A landscape with many valleys, sampled at points; each row gives a point and its height.
From any point a ball rolls to the lowest of the 5 points nearest to it. It stops when none of these is lower. Distance is the straight distance between rows; heights are no part of it.
Z597 height 57.1: [169 150 114 151  51 118 131 123 229  74 128 107 143  45 155 156 175 120
 150 163  94 192 125 145  69 132 134]
Z483 height 15.3: [105 131 140  98 138 142 147 156 127  94  96 117 126 160 127 135 110 159
 138 121 147 146 127 118 140 115 126]
Z453 height 30.4: [112  51  86 161 122 109 109 131  92 186 129 149 114 104 130  97 124 134
 131 153  73 105 139 128 121 115 100]
Z634 height 15.7: [170 189 186  74 130 126 143 136 164  94 137 118 125 166 130 157 136 155
 142 118 159 173 116 153 151 141 119]
Z851 height 27.2: [159 208 169 104 153 127 144 115 131 133 132 111 121 151 135 138 130  95
 139 108 158 177 117 155 153 155 127]
Z709 height 21.6: [148 174 179  91 127 122 155 125 161 106 124 121 112 142 139 136 145 129
 146 133 143 186 114 145 140 138 126]
Z428 height 38.9: [142 137 125 113 143 114 133 135  91 147 134 153 122 128 121  97 111 109
 124 118 139  98 126 118 132 148 119]
Z959 height 21.7: [156 169 173  77 128 148 125 162 184  83 121 130 155 165 136 155 121 169
 122 121 172 127 128 140 139 143 110]
Z563 height 20.9: [115 180 134  86 178 138 120 175 102 133  99 123 151 183 107 151  65 158
 111 106 177 117 124 110 168 134 134]
Z531 height 33.7: [154 197 161 121 153 125 139 125  95 162 158 129 133 133 121 122  91  85
 101 103 161 109 123 137 145 167 124]
Z945 height 23.1: [140 211 163 109 154 137 142  83 109 167 132 118 104 139 127 132 136  66
 126 108 147 174 109 164 158 153 140]
Z686 height 20.8: [ 87 156  73 105 195 130 138 142  70 171 105 127 114 171  74 141  93 123
 111 116 165 106 121 109 153 109 145]
Z684 height 27.6: [114  68  64 137 153 133 128 146  78 147 117 137 123 145  90 118 103 151
 136 114 122  75 137  82 118 113 117]
Z67 height 23.3: [157 231 174 106 166 140 135 105 117 149 146 109 128 161 126 148 102  89
 127  95 161 167 117 165 166 162 123]
Z598 height 49.7: [128  78 104 208  70 129 101 105 129  91 128 134 128  69 140 113 153 118
 151 134  85 127 140 104  66 109 134]
Z477 height 16.3: [117  27  71 189 105 118  84 141  86 179 113 134 140 100 120 117 116 164
 144 143  68  92 154 112 108 101  94]
Z138 height 31.8: [108 106 115 136 133 121 140 106 111 136 122 147  95 122 124 109 155  69
 123 138 108 137 114 117 120 125 137]
Z2 height 35.1: [197  93 149 156  88 110  94 119 152 148 151 139 139  75 191  99 163 120
 129 159  75 115 134 146 116 152  96]
Z657 height 25.7: [159 230 205  91 148 145 149 110 129 118 166 107 113 169 113 164 122 135
 138 111 156 189 105 154 164 143 134]
Z854 height 28.5: [157 120 173 141 135  93 125  98 119 214 139 147 117  93 167  88 139 111
 116 153  92 124 121 164 125 170 106]
Z352 height 16.2: [102 177 148  90 164 138 136 135  97 137 104 118 106 168 113 139 122 122
 133 120 154 156 111 139 154 115 143]
Z615 height 18.9: [129 238 171 119 174 155 144  78 104 175 149 104 108 156 132 161 124  66
 116 102 151 181 114 179 174 161 140]
Z690 height 25.4: [162 229 195  79 150 153 121 138 149 111 154 131 158 184 125 166  93 152
 114  93 176 153 128 153 165 153 116]
Z193 height 41.2: [148  91 120 180 101 117 118  82 133 116 141 150  98  68 153  99 174  90
 129 156  75 156 130 118  95 132 122]
Z650 height 29.9: [ 98  61  84 156 133 112 123 114  93 192 128 168  97 114 108 111 137 116
 123 149  62 104 135 111 130 103 115]
Z913 height 71.1: [201 111 121 138  80 150  90 141 197  91 166 143 155 111 162 120 159 126
 124 148 136  85 132 117  92 142 112]
Z848 height 36.9: [140  73 129 149 115  91 101 128 115 195 120 140 150  85 177  89 125 113
 124 165  89 105 138 159 120 152  91]
Z83 height 79.0: [195 131 108 140  68 140  95 131 235  82 159 126 162  79 157 137 171 122
 130 153 120 122 131 127  73 136 124]
Z651 height 50.0: [206  93 152 136  96 121  75 140 182 175 157 142 171 108 190 104 157 126
 112 155 112  76 137 165 127 156  82]
Z339 height 15.1: [ 77 136 159  81 173 157 176 141 101  84 110  98  90 171  77 152 111 189
 126 105 156 130 102 109 162  80 173]
Z790 height 38.4: [144  88 140 124 115  83 109 144 109 207 131 153 155 107 157  85 107 123
 116 160 111  76 139 159 128 155  94]
Z564 height 10.3: [141 165 181  82 129 134 143 155 160  84 124 120 131 165 132 139 127 165
 138 114 161 159 120 137 150 131 122]
Z971 height 17.3: [161 100 152 174 116  99 110  74 139 182 137 148 104  62 183  89 179 105
 114 172  59 162 127 154 121 161  97]
Z276 height 34.5: [188 203 173  98 139 130 136 125 166 120 135 128 139 149 149 140 136 109
 134 103 155 147 133 150 143 173 105]
Z367 height 43.3: [109  91 102 195  98 135 113  95 127  98 124 143 101  83 137 116 170  90
 134 144  82 155 134 111  88 109 141]
Z254 height 38.0: [166 163 161 114 140 110 127 146 104 169 165 154 145 126 128 110  96 121
 109 115 149  78 127 133 142 167 113]
Z63 height 18.6: [ 83 115 157 110 119 144 155 107 156  75 142 103  91 110 119 148 160 152
 143 150 117 199 115 133 133  95 146]
Z198 height 60.2: [140  91 100 177  58 145  90 137 172  67 130 117 183  86 147 130 149 150
 141 127 121  94 150 106  75 104 144]
Z846 height 25.8: [117 191 131 119 188 107 125 136  59 194 193 126 133 153  77 122  43 126
  83 135 172  80 133 126 157 158 133]
Z97 height 59.4: [149 108 105 123  88 159  96 159 208  70 132 120 178 123 153 133 148 151
 120 139 157 101 141 124  96 134 124]
Z494 height 50.3: [154 113 118 152 108 125 127  91 161  97 133 125 107  83 153 111 171  77
 138 156  97 172 132 130  96 147 128]
Z849 height 22.0: [138 199 175  83 155 142 116 166 131 103 124 131 162 195 122 157  70 168
 110 102 182 128 124 134 165 143 123]
Z256 height 15.2: [ 91 181 178  82 161 157 155 117  97 107 138 122  86 181  95 151 125 156
 125 122 163 166  91 133 160  99 172]
Z312 height 52.3: [155  80 110 152  83 137 107 147 131  98 135 140 146 109 155 107 126 129
 137 135 109  93 145 104  99 126 122]
Z269 height 19.0: [ 55  99 126 128 129 141 148 113 139  98  98 107  95 146 119 145 155 135
 142 137 106 188 119 128 131  83 140]
Z873 height 22.7: [100  80  54 134 178 114 139 125  79 182 118 150 106 147  70 128 111 145
 132 121 126  82 136  84 131  97 127]
Z977 height 23.2: [137  88 141 165 125  97 117  85 122 194 125 156 100  81 176  89 165  94
 114 169  69 143 120 152 129 155 101]
Z307 height 15.9: [ 56 101 121 117 160 157 148 131 119  99  96  99 107 170  88 148 121 179
 138 111 117 147 116 114 146  81 143]
Z706 height 20.1: [126 157 124 100 162 134 131 173 107 118  91 129 150 168 116 134  79 148
 122 102 168  99 134 111 146 130 128]
Z560 height 33.8: [114  97 112 151  86 137 123 144 167  64 112 112 159 111 151 135 134 151
 146 127 131 141 148 115  99 117 127]
Z608 height 48.2: [110  98  93 183  73 131 111 117 156  72 112 114 143  73 148 127 153 124
 152 135 101 151 143 123  77 110 142]
Z466 height 36.3: [110  97 115 160  61 152  98 144 197  60 117 103 183  86 142 153 133 194
 145 123 140 128 146 128 111 101 130]
Z358 height 24.4: [ 94  70  76 172 112 147 122 146 119  94 104 107 140 118 113 125 124 141
 143 105 102 118 143  90  95 112 128]
Z7 height 33.3: [131 128 125 127 149 116 137 113  87 164 131 150 100 115 119  91 136  89
 124 126 116 113 115 123 133 137 132]
Z66 height 43.6: [134  70 107 130 125  96 108 158  90 191 124 149 144 118 137  97  99 155
 130 152 107  71 142 132 128 130  97]
Z594 height 16.0: [101 133 168  81 165 148 145 170 127  71 110 115 135 180  93 152  84 216
 135 107 158 102 111  98 167  97 150]
Z689 height 53.3: [137 120 106 153  50 140 107 140 221  61 125 115 179  72 154 152 152 156
 143 138 130 139 141 137  90 109 140]
Z486 height 44.7: [159 154 182 138 141  95 134 109 103 214 162 151 130 112 144 100  97 120
 115 138 125 101 132 165 132 172 103]
Z986 height 30.3: [143 127 114 100 133 135 126 165 120 108 103 136 150 155 133 120 107 121
 124 108 155  85 139 103 124 144 120]
Z544 height 33.5: [115 160 156 138 156 104 141  75  88 226 161 151  91 127 116 115 131  78
  90 141 122 112 109 145 154 139 156]
Z518 height 26.6: [175 205 182  98 134 120 154  98 163 118 135 111 104 137 141 156 160 108
 146 129 133 198 111 161 145 155 119]
Z298 height 18.4: [ 59  88  90 132 146 137 156 110 116 142  86 121 105 184 100 168 157 107
 125 122 103 157 123 117 146  71 153]
Z810 height 40.4: [116  77  92 152 132 132 127 131  97 132 125 142 109 122 117 104 131 114
 131 130  98 104 131  98 106 117 119]
Z150 height 33.2: [118  49  69 166 119 131 106 143  82 143 118 133 125 125 100 118 105 158
 141 122  86  80 139  85 103 115 113]
Z960 height 31.1: [123 135 135 130 121 126 137 124 153  87 107 109 116 124 145 126 152 107
 144 141 127 180 127 132 111 134 126]
Z233 height 25.0: [ 90 157  70 111 179 111 156 106  66 198 121 145 107 180  79 173 129  89
  95 126 138 112 124 134 183  89 181]
Z887 height 32.6: [157 189 150  99 153 123 122 143 104 147 142 145 155 151 126 126  84 114
 103  93 182  92 127 131 148 168 124]
Z909 height 47.9: [198 170 143 112 111 126 139 124 188 111 142 125 127 123 149 132 161  88
 140 122 138 137 131 142 115 185 112]
Z491 height 18.5: [ 96 165 111  93 185 136 123 162  86 149  91 121 126 185  96 147  80 146
 118 112 168 126 115 121 162 113 149]
Z882 height 22.6: [115 217 164  99 168 147 127 116  89 161 128 104 112 176 121 157 108 109
 112 114 157 176 106 164 175 138 147]
Z917 height 10.5: [108 118 151 101 122 140 139 150 156  65 109 106 130 138 132 130 126 170
 136 130 142 162 127 127 137 118 130]
Z209 height 24.0: [ 87  80 111 154  72 147 106 153 179  59 117  86 184 108 130 154 122 215
 142 106 126 112 149 119 123  95 134]
Z29 height 18.3: [136 171 160  95 144 128 134 143 125 111 109 126 127 160 132 136 122 120
 129 119 158 167 121 137 143 136 124]
Z830 height 18.2: [ 78  92  70 124 174 141 140 145 104 135  76 112 128 164  84 139 107 148
 134 105 130 123 129  97 121  95 130]
Z14 height 46.3: [151  79 118 173  97 124 110 122 115 122 144 146 121  89 152  97 142 118
 135 151  82 117 134 113 104 129 114]
Z804 height 34.6: [ 91  95 104 190  42 139  98 127 181  69 102  95 186  60 121 152 152 191
 150 103 125 125 155 127  92  89 144]
Z311 height 26.9: [141 204 153 116 172 125 130 136  80 182 199 128 152 150 105 129  40 122
  86 114 175  83 139 139 153 168 122]
Z516 height 35.2: [141  96 153 142 124 104 126 106 105 174 142 164 103  97 148  89 140 102
 118 152  93 117 113 139 135 151 116]
Z735 height 48.1: [124  91 115 130 147  91 111 149  84 204 127 154 133 120 120  90  98 147
 127 151 118  73 140 135 133 129 102]
Z217 height 29.4: [174 207 164  92 149 145 121 149 146 119 141 137 165 166 140 148 103 132
 114  93 180 132 130 148 152 161 104]
Z823 height 46.6: [143 162 175 131 137 100 125 132 106 226 164 145 150 124 139 106  70 137
 115 143 138  86 138 165 133 169 106]
Z245 height 24.9: [137 208 194  82 160 144 140 135 118 114 141 116 126 187 121 158 101 154
 128 106 170 169 107 147 167 131 137]
Z504 height 22.8: [ 85 122  58 102 217 144 136 147  78 164  80 115 132 179  59 163  87 170
 124 108 166 111 119 101 152  97 161]
Z458 height 46.5: [154 104 153 119 124 102 114 150 102 185 150 153 141 125 137  90 100 143
 116 140 126  72 136 137 142 144 100]
Z127 height 54.9: [194 140 127 119  95 121 124 133 202  86 134 133 142 112 157 131 158 107
 131 138 134 135 130 133  97 162 114]
Z511 height 19.6: [110  74  82 138 118 148 123 167 129  85  99 109 158 144 125 128 101 151
 134 112 127  93 147  92 107 123 121]
Z204 height 32.1: [161 221 162  94 164 139 119 148 124 137 159 134 170 171 127 151  73 110
 100  82 191 103 132 146 160 171 106]
Z836 height 61.3: [184  97 122 162  77 123 106 114 154  98 155 140 133  82 169 111 157 109
 136 154  95 129 137 124  91 143 127]
Z991 height 29.5: [113  96 136 144 137  97 132  90  95 211 134 161  86 110 135  95 152  90
 104 158  87 120 120 144 142 125 122]
Z861 height 15.6: [ 86 125 160  92 154 153 157 153 125  75 115 108 114 165 104 144 108 201
 136 109 152 133 110 109 155 101 147]
Z946 height 57.0: [160 106 115 144  97 123 125 124 151  82 132 126 130  90 156 117 152 103
 145 144 110 145 135 114  89 143 128]
Z277 height 23.0: [134 169 141 119 168  92 120 144  68 202 175 140 140 141  95 114  51 150
  95 138 162  72 135 127 143 157 119]
Z91 height 0.8: [ 67  96 137 123 123 143 146 135 144  51 126  88 114 125 105 141 131 195
 144 116 121 157 128 108 144  82 140]
Z811 height 15.4: [ 53 106 145  94 154 156 175 121 122  67 133  96  97 148  80 148 139 183
 132 112 138 140 104 101 161  76 163]
Z869 height 24.5: [137 219 197  87 158 155 145  95 105 129 150 107 102 175 113 159 120 130
 132 118 155 191  94 161 169 128 152]
Z170 height 11.6: [128 143 137 114 158 103 123 146  68 198 153 144 121 130 103  97  78 130
 108 129 143  79 129 129 149 142 131]
Z782 height 25.5: [119 130  96 115 170 113 126 144  65 178 127 145 117 140  84 105  89 127
 114 116 151  79 127 102 138 131 129]
Z431 height 32.5: [118  79 110 167 118 123 118  96 105 143 135 155  96  94 139 101 162  88
 125 146  80 133 130 110 112 117 124]
Z397 height 55.1: [194 137 133 133 103 112 129 105 178  99 148 130 117  88 164 120 164  83
 139 150 104 148 131 129 104 172 120]
Z139 height 37.5: [ 90  85  91 173 115 134 133 105 124 103 113 126 108 112 132 117 163  87
 137 134  97 157 130 110  96 109 139]
Z670 height 16.6: [ 84 149 172  81 143 151 173 100 113  81 144 111  74 159  89 150 154 139
 133 123 144 171  90 136 155  88 176]
Z308 height 57.4: [170 100 143 135 109 119 120 120 125 132 144 148 121  99 160  94 141 107
 128 139 113 110 131 129 115 151 110]
Z831 height 47.6: [189 174 162 113 138 123 123 135 136 137 165 156 154 141 136 125 113 105
 115  95 164  80 128 137 136 175 105]
Z583 height 49.8: [121 121 122 150  75 128 135 111 202  74 129 103 125  55 144 158 160 137
 151 154 103 210 130 150  93 100 141]
Z788 height 44.6: [175 171 156 111 138 118 136 132 125 133 135 143 136 141 139 111 121  98
 125 107 155 118 127 133 135 168 118]
Z441 height 13.3: [ 94  97 132 131  95 140 128 147 176  53 115  99 158 114 137 142 122 192
 139 126 122 152 143 125 129 104 134]
Z9 height 17.1: [133 157 160  86 143 134 129 164 137 103  99 128 144 179 138 137  99 157
 127 115 166 130 124 133 153 130 122]
Z437 height 26.7: [139 194 167  99 145 128 144 100 118 140 121 112 103 151 134 143 155 103
 145 121 148 198 104 155 156 136 137]
Z456 height 26.4: [145 192 129  94 163 130 115 169  95 138 129 139 153 160 118 125  68 123
 102  99 184  86 134 117 154 150 121]
Z976 height 51.4: [131 110  95 156  57 160  89 147 209  64 128 114 194  87 148 136 150 169
 135 134 151 104 149 122  78 100 134]
Z353 height 23.4: [ 87  89  53 137 165  99 168  90  72 188 110 158 102 159  72 161 147  88
 117 131 109 101 137  97 149  72 162]
Z799 height 29.2: [152  80 138 171 109 103 103  93 117 152 144 157 110  76 173  90 155  99
 122 162  60 143 126 132 108 138 106]
Z337 height 20.7: [123 164 135 108 157 129 142 129 100 138 116 134 116 146 129 115 130  85
 121 118 145 147 119 128 138 138 132]
Z973 height 15.8: [ 86 151 176  79 152 154 172 129 118  69 134 109  98 160  94 145 130 173
 135 117 153 153 103 117 159  94 162]
Z863 height 1.2: [190 107 145 167  99  98 104  90 143 149 150 142 113  62 184  93 171 106
 124 166  56 149 120 147 109 162 104]
Z769 height 33.4: [172 131 169 127 131 105 133 101 112 182 156 150 117  95 152  91 138  98
 121 138 107 116 117 148 132 170 108]
Z460 height 21.1: [ 79  94 103 138 133 143 135 137 128  94  91 107 117 142 125 134 133 130
 143 125 119 147 125 119 113 110 131]
Z607 height 14.8: [120 169 187  77 148 138 161 130 132  83 134 117 101 161 112 149 133 160
 133 132 156 173 104 137 155 113 145]
Z128 height 23.6: [111 154  82 113 198 114 127 159  62 173 139 135 119 150  69 128  72 144
 118 119 169  79 133 106 146 124 141]
Z295 height 62.2: [198 132 112 164  74 108 126  94 190  86 152 129 117  55 164 123 182  89
 140 160  79 158 126 129  82 152 133]
Z371 height 12.8: [110 139 124 105 155 136 132 145 102 124  94 125 124 158 123 120 110 119
 134 116 156 130 124 118 144 130 129]
Z300 height 20.0: [113 124  92 108 169 137 135 168  92 127  87 126 140 159 101 123  87 148
 129 107 151  85 134  86 130 126 129]
Z3 height 37.4: [150  62 100 155  94  99  80 155 117 192 120 134 173  88 178  86 116 130
 119 169  98  81 153 149 113 142  83]
Z641 height 28.8: [148 213 150 107 169 135 124 146  93 156 167 126 161 165 106 142  50 112
  84  91 185  92 130 135 159 169 121]
Z143 height 25.9: [ 98  81 103 166 127 124 134  87 102 153 127 161  85 117 123 113 169  76
 116 144  71 126 129 109 124 104 133]
Z956 height 15.5: [112 165 184  78 154 146 156 153 122  79 126 116 117 174 107 150 108 193
 123 111 166 140 110 118 163 109 148]
Z964 height 26.8: [ 97 121  94 124 157 123 142 108  84 175 117 156  89 142 100 117 143  76
 114 125 116 113 122 108 142 108 138]
Z104 height 18.1: [ 80 111  75 115 172 134 147 126  97 165  89 133 104 180  88 164 137 112
 128 116 128 137 121 120 148  76 161]
Z515 height 23.9: [108 171 131 126 167 105 128 121  59 217 173 143 113 146  90 114  68 115
  94 146 147  88 124 136 149 138 136]
Z147 height 38.1: [ 79  94  98 198  66 132 109 118 156  68 100  98 159  71 120 141 146 159
 154 109 111 156 151 128  85 102 141]
Z589 height 48.0: [185 119 163 117 117 102 123 129 123 161 152 156 143 116 156 100 131 118
 125 130 132  84 128 140 135 162  98]
Z270 height 25.1: [ 87 107 125 141 104 135 141 116 154  76 108 101 115 111 133 131 149 133
 146 140 109 184 136 133 115 104 135]
Z847 height 3.9: [ 80  93 126 121 120 143 135 163 140  68  94 103 138 146 123 140 106 189
 144 112 124 143 143 114 130 107 127]
Z819 height 32.3: [116 217 152 134 178 143 153  68  84 203 192 113 101 144 113 151  96  46
  79 128 156 134 119 161 161 163 152]
Z708 height 25.3: [ 75  98 121 151  73 137 130 124 174  58 123  93 135  75 122 154 142 190
 151 123 110 177 139 136 119  88 137]
Z754 height 34.7: [115  89  93 151 107 136 125 140 136  89 114 120 135 114 137 117 131 122
 144 130 115 122 145 102  95 123 123]
Z905 height 23.7: [ 86  76  63 156 152 120 137 105  90 173 122 149  96 143  83 133 145 100
 123 128  84 104 135  91 123  87 140]
Z548 height 79.1: [200 135 115 116  88 156  78 147 243  86 161 123 155 116 152 126 174 133
 118 149 157  88 126 132  82 154 108]
Z795 height 17.8: [ 64 127 117  94 165 145 153 123  94 145  95 121  95 188  92 157 136 141
 132 119 128 153 111 127 157  73 166]
Z130 height 50.4: [183  67 121 162  81 122  75 139 134 156 148 144 164  88 180 103 145 137
 130 163  86  92 142 134 110 123 100]
Z963 height 27.1: [142 173 151 117 157 112 133 128  72 181 159 139 128 127 114 109  89 104
 105 111 157 100 126 134 145 162 128]
Z567 height 32.4: [179 187 169  98 109 117 164 115 207 108 135 106 103 121 140 163 157 115
 153 143 122 196 111 159 125 156 113]
Z800 height 19.1: [ 83  95  65 120 175 133 144 130  82 158  97 134 111 157  83 132 121 120
 135 115 130 111 122  92 128  93 144]
Z925 height 56.6: [207 152 152 112 116 128 120 132 171 124 169 154 145 129 151 121 149 106
 121 112 147  89 132 143 118 178  99]
Z694 height 41.5: [164 140 132 113 130 126 121 160 100 139 137 150 149 136 129 110  96 122
 113 113 153  72 130 110 137 152 110]
Z389 height 47.5: [128 104 109 140  79 150 105 150 203  59 127 108 181 109 152 143 136 162
 128 137 141 122 145 128  99 117 129]
Z471 height 28.9: [154 211 165 116 162 132 143 112 102 161 157 117 127 139 120 132 101  74
 108  96 166 133 128 154 156 169 122]
Z801 height 37.6: [180 163 155 117 137 115 146  98 141 134 143 133 111 111 149 115 154  76
 134 123 136 144 124 132 126 175 123]
Z662 height 33.9: [131  86  93 127 139 122 130 154  86 150 121 141 132 127 107 102  99 151
 132 123 121  65 135  94 124 128 112]
Z604 height 25.6: [133  30  72 206  77 129  71 147  92 148 128 126 150 101 126 127 108 182
 152 125  67  73 148 102  89 100 106]
Z590 height 29.0: [144 180 165 126 157 123 153  81 104 176 153 137 100 118 131 110 137  67
 118 117 138 138 114 148 136 164 131]
Z451 height 14.2: [ 94 170 155  75 174 156 147 145  91 124 107 117 102 190  94 152 102 168
 127 116 150 154  96 129 164  96 160]
Z966 height 21.5: [137 154 167 101 132 126 146 113 157 108 121 110 102 134 146 136 159 110
 148 143 131 201 118 143 132 129 134]
Z683 height 56.2: [171  79 108 157  70 148  89 145 157  93 150 137 171 105 163 116 145 147
 131 140 109  76 149 104  92 117 127]
Z756 height 12.9: [202 154 132 101 104 138 114 137 221  95 150 134 148 133 152 143 158 113
 130 129 153 113 128 148 101 175 104]
Z680 height 30.2: [120 106 127 121  92 139 124 149 186  62 117 111 161 132 149 139 132 160
 135 129 144 139 145 127 120 123 129]
Z110 height 57.6: [162 111 114 126  97 139 111 154 166  84 133 129 157 132 160 125 131 126
 123 128 144  95 140 118 114 144 116]
Z363 height 40.9: [203 119 168 134 113 102 117 115 148 172 159 150 134  98 179  99 148 116
 124 143  99 106 130 162 125 174  88]
Z862 height 43.7: [113 108 110 188  48 128 110 119 190  69 113 111 167  38 140 149 157 164
 160 124 117 157 153 141  81  98 142]
Z751 height 39.8: [ 81 109 121 193  49 126 118 101 179  78 103 113 141  25 122 158 173 164
 165 121 100 194 137 149  86  88 145]
Z272 height 17.6: [ 55 123 117  99 166 145 168 114  94 139 107 126  84 208  76 188 141 150
 122 113 119 150  93 127 173  53 185]
Z498 height 32.2: [138 212 151  98 159 132 127 143 101 145 137 123 148 164 118 136  81 105
 109  94 176 130 124 147 160 154 120]
Z185 height 43.1: [160 162 154  97 126 128 123 146 159 101 117 138 150 153 143 132 132 121
 131 115 165 130 128 133 129 157 109]
Z332 height 29.1: [102 129 120 118 129 133 139 112 118 118 103 132 105 136 134 120 149  89
 130 133 126 165 123 126 131 122 135]
Z886 height 44.8: [158 138 124 128  96 117 138 109 185  90 120 116 120  89 157 132 163  98
 145 155 114 186 131 143 106 150 124]
Z942 height 10.1: [170 141 125 105  95 136 120 145 224  80 145 127 162 129 156 135 156 140
 124 145 155 128 132 140 106 151 107]
Z595 height 35.4: [116 192 179 146 165 121 148  68  84 236 196 134 104 126 121 128  90  81
  90 138 131 120 116 161 147 165 142]
Z929 height 31.7: [ 57  89 102 197  86 133 120 107 157  76 105 105 127  77 120 144 162 144
 149 123 100 191 145 133  96  88 149]
Z324 height 55.7: [186 139 134  99 116 148 100 150 195  93 143 137 161 147 153 129 142 130
 126 124 177  94 129 138 115 166 107]
Z718 height 24.1: [130 116 135  93 113 140 119 170 179  69 108 128 165 154 153 141 116 170
 129 126 159 116 138 126 130 130 113]
Z258 height 34.9: [168  95 147 146 113  85 105 138 147 219 130 136 183 102 189  83 120 110
 114 162 121  74 148 172 116 173  90]
Z481 height 58.8: [180 111 145 141 109 106 125 106 139 122 156 148 114  90 168  98 152  99
 135 150  98 124 127 129 115 161 119]
Z947 height 62.3: [190 108 133 134 102 119 114 134 153 112 159 148 138 111 163 107 146 107
 125 137 125  99 133 126 109 151 115]
Z186 height 24.8: [128 155 138 109 150 131 145  94 113 146 111 138  97 130 126 113 159  59
 128 132 130 165 116 140 145 142 141]
Z818 height 24.7: [ 54  98 134 171  84 138 134 102 158  73 131  99 108  88 106 151 160 177
 146 131  97 195 134 138 122  76 143]
Z106 height 42.7: [160 120 128 112 119 128 128 152 131 106 120 138 143 136 148 112 124 110
 127 119 150 103 135 112 119 151 109]
Z288 height 10.2: [100  86 109 121 115 152 126 171 158  71  96  98 168 147 138 141 103 178
 134 120 138 104 144 107 124 115 124]
Z176 height 18.7: [ 79 132 104 116 156 131 147 106  97 161  90 129  98 171 109 145 153  86
 120 125 127 158 109 131 152  91 161]
Z620 height 23.8: [ 88 140  81 117 171 103 150 103  72 189 117 157 103 160  82 147 137  76
 100 132 123 109 123 122 161  91 174]
Z853 height 17.2: [ 57 141 148  87 154 159 186 103  99  97 131 116  73 187  79 177 159 145
 119 115 137 148  84 128 165  62 192]
Z858 height 38.7: [159 132 155 128 133 101 133 117  98 175 151 154 119 109 143  93 125 103
 125 130 119 101 116 136 132 158 112]
Z714 height 16.7: [108 156 167  94 142 139 144 118 121 117 115 116 101 154 124 133 141 133
 142 129 144 189 109 144 150 110 143]
Z614 height 21.4: [ 90 105  48 124 192 112 146 109  74 193 113 148 107 160  64 148 125 117
 119 125 134  90 133  97 146  83 155]
Z827 height 15.0: [ 80 137 141  88 185 153 154 155  94 112  92 107 110 190  84 149  93 195
 134 107 154 131 108 111 158  85 149]
Z294 height 41.0: [184 118 168 118 113  99 108 141 139 201 152 152 168 124 168 101 115 137
 110 138 132  63 132 167 137 168  80]
Z621 height 50.7: [214 116 146 134  99 114 109 114 172 124 167 145 133  93 174 105 164 111
 125 152  97 114 130 133 111 161 109]
Z805 height 16.1: [ 80 125 166  95 130 138 170 120 137  65 140 104  95 143 104 145 148 169
 135 133 139 168 111 116 144  87 150]
Z84 height 20.4: [ 71  77  78 157 137 131 142 101 111 150 103 140  97 142 106 139 163  82
 123 124  88 134 132  98 120  90 145]
Z549 height 61.0: [195 172 118 128  63 119 136 117 252 100 140 102 120  76 156 154 174 103
 142 159  88 171 119 153  92 167 120]
Z309 height 39.1: [109 104 121 155  57 129 114 128 191  64 130 100 155  67 142 155 143 165
 150 137 121 174 145 138  99 103 133]
Z476 height 31.6: [158 109 157 145 123  82 117 117 123 225 127 144 146  98 176  86 117 106
 117 153 100 105 140 172 119 174  95]
Z658 height 30.7: [ 66  79  89 180  98 135 117 123 143  90 102 103 126 111 122 136 148 138
 148 119 104 160 143 109 100 101 142]
Z957 height 34.2: [129  57 100 153 112 110 107 151  92 165 131 144 131 102 139  98 113 145
 136 147  86  86 141 121 117 122  99]
Z972 height 41.4: [119 111 102 170  91 127 124 103 160  78 115 117 125  81 149 126 162 105
 145 140  99 180 127 125  89 119 142]
Z387 height 17.0: [ 86 134  95 103 166 146 137 144  94 141  85 122 113 172  99 133 115 126
 129 122 138 138 117 114 142 101 139]
Z275 height 16.4: [ 81  98 144  96 163 155 161 155 133  49 114  96 129 154  90 149  97 232
 137 100 142 101 114  88 163 100 148]
Z820 height 45.3: [140 121 127 123  88 128 126 143 195  66 126 112 151 109 162 143 142 150
 135 142 140 157 136 138 110 128 127]
Z464 height 18.8: [110 101  98 129 127 140 125 166 134  82  91 118 151 144 133 125 110 144
 137 120 135 112 141 103 113 129 123]
Z753 height 27.5: [134  37  77 190  89 114  65 146 106 183 108 131 171  82 164  99 119 148
 145 155  75  83 158 133 105 118  85]
Z816 height 24.6: [104 113  55 117 200 120 131 140  65 184 120 145 117 153  58 130  91 150
 128 116 155  71 141  91 136 101 149]
Z443 height 46.4: [156 139 143 108  98 118 137 139 204  83 130 118 134 110 155 143 151 134
 141 149 127 183 130 145 116 136 115]
Z867 height 41.1: [140 110 117 123 132 132 133 135 108 112 116 140 119 126 135 103 129  96
 128 119 126 119 127 113 117 144 121]
Z13 height 43.0: [161 145 139 129 123 118 145  96 146 122 123 127 102 107 145 115 174  75
 135 139 121 168 121 133 117 159 125]
Z228 height 44.9: [ 97  64  80 216  73 136  96 118 112 101 117 127 131  85 115 123 143 145
 150 119  81 115 147  99  66 104 137]
Z660 height 28.0: [114  96  77 121 172 112 130 155  69 166 120 148 120 139  82 110  91 150
 131 127 132  64 130  90 129 118 125]
Z470 height 17.4: [ 92 129 154 104 131 144 154 111 134  99 122 114  86 144 129 135 152 139
 139 136 126 191 113 136 145 100 139]
Z525 height 16.5: [ 94 136 123  90 167 146 140 169 107 111  80 114 136 175 105 142  82 185
 138 116 159 118 121 106 151 110 136]
Z591 height 27.3: [119  48  87 203  92 129  87 131  89 157 120 138 131  92 145 108 131 143
 149 140  65 104 141 110  96 104 106]
Z841 height 36.0: [ 60  82  85 215 100 137 121  97 140 105 107 122 111 103 118 141 172 102
 128 119  83 160 150 114  88  90 152]
Z398 height 25.2: [105 176 108 115 170 122 137 103  73 194 138 145 101 142  94 123 119  67
  98 125 142 123 112 135 159 127 161]
Z681 height 28.3: [ 99 203 127 122 172 125 140  94  67 207 161 120 101 155  94 149  97  64
  82 131 161 119 115 151 166 140 166]
Z629 height 22.9: [106 181 116 108 166 128 140 140  77 162 118 124 122 159 108 122  96 104
 115 109 161 123 121 126 155 135 139]
Z759 height 21.0: [106 167 130 112 158 130 144 108  87 164 111 130  94 150 116 122 142  62
 115 122 142 156 112 141 152 121 151]
Z794 height 17.5: [ 87  74  80 158 110 145 116 162 143  74  90  90 175 130 121 139 107 184
 138 103 120  96 150  94  97 114 122]
Z770 height 32.8: [149 145 147 105 122 124 134 138 160  92 113 125 135 132 148 127 146 112
 145 129 151 160 133 139 128 147 126]
Z685 height 37.1: [133  60  95 184  77 142 100 142 114  91 133 124 149 104 136 115 123 153
 146 119  92  87 152  91  79 116 130]
Z455 height 35.0: [ 93  41  71 205 110 124 104 115  97 167 125 145 110 110 104 127 135 129
 131 130  48 112 143  97 100  94 120]
Z592 height 43.2: [132  85 129 127 133  95 122 129  91 190 132 160 121 104 138  80 118 131
 128 152 102  92 128 145 130 136 105]

Call two points neighbours if one is among the 5 nearest of the other. Go from one point of each pair to the other, from neighbour to neighbour, staying as low as possible. Name the highest point that can't be avoided.
Z615, Z451 => Z882
Z477, Z170 => Z453
Z564, Z942 => Z820
Z863, Z170 => Z991
Z91, Z371 => Z483
Z564, Z451 => Z256

Two balls start at each pair of points below. Name the first point that both come to, or write none.
Z309, Z680 => Z441
Z660, Z614 => Z800
Z886, Z567 => Z966
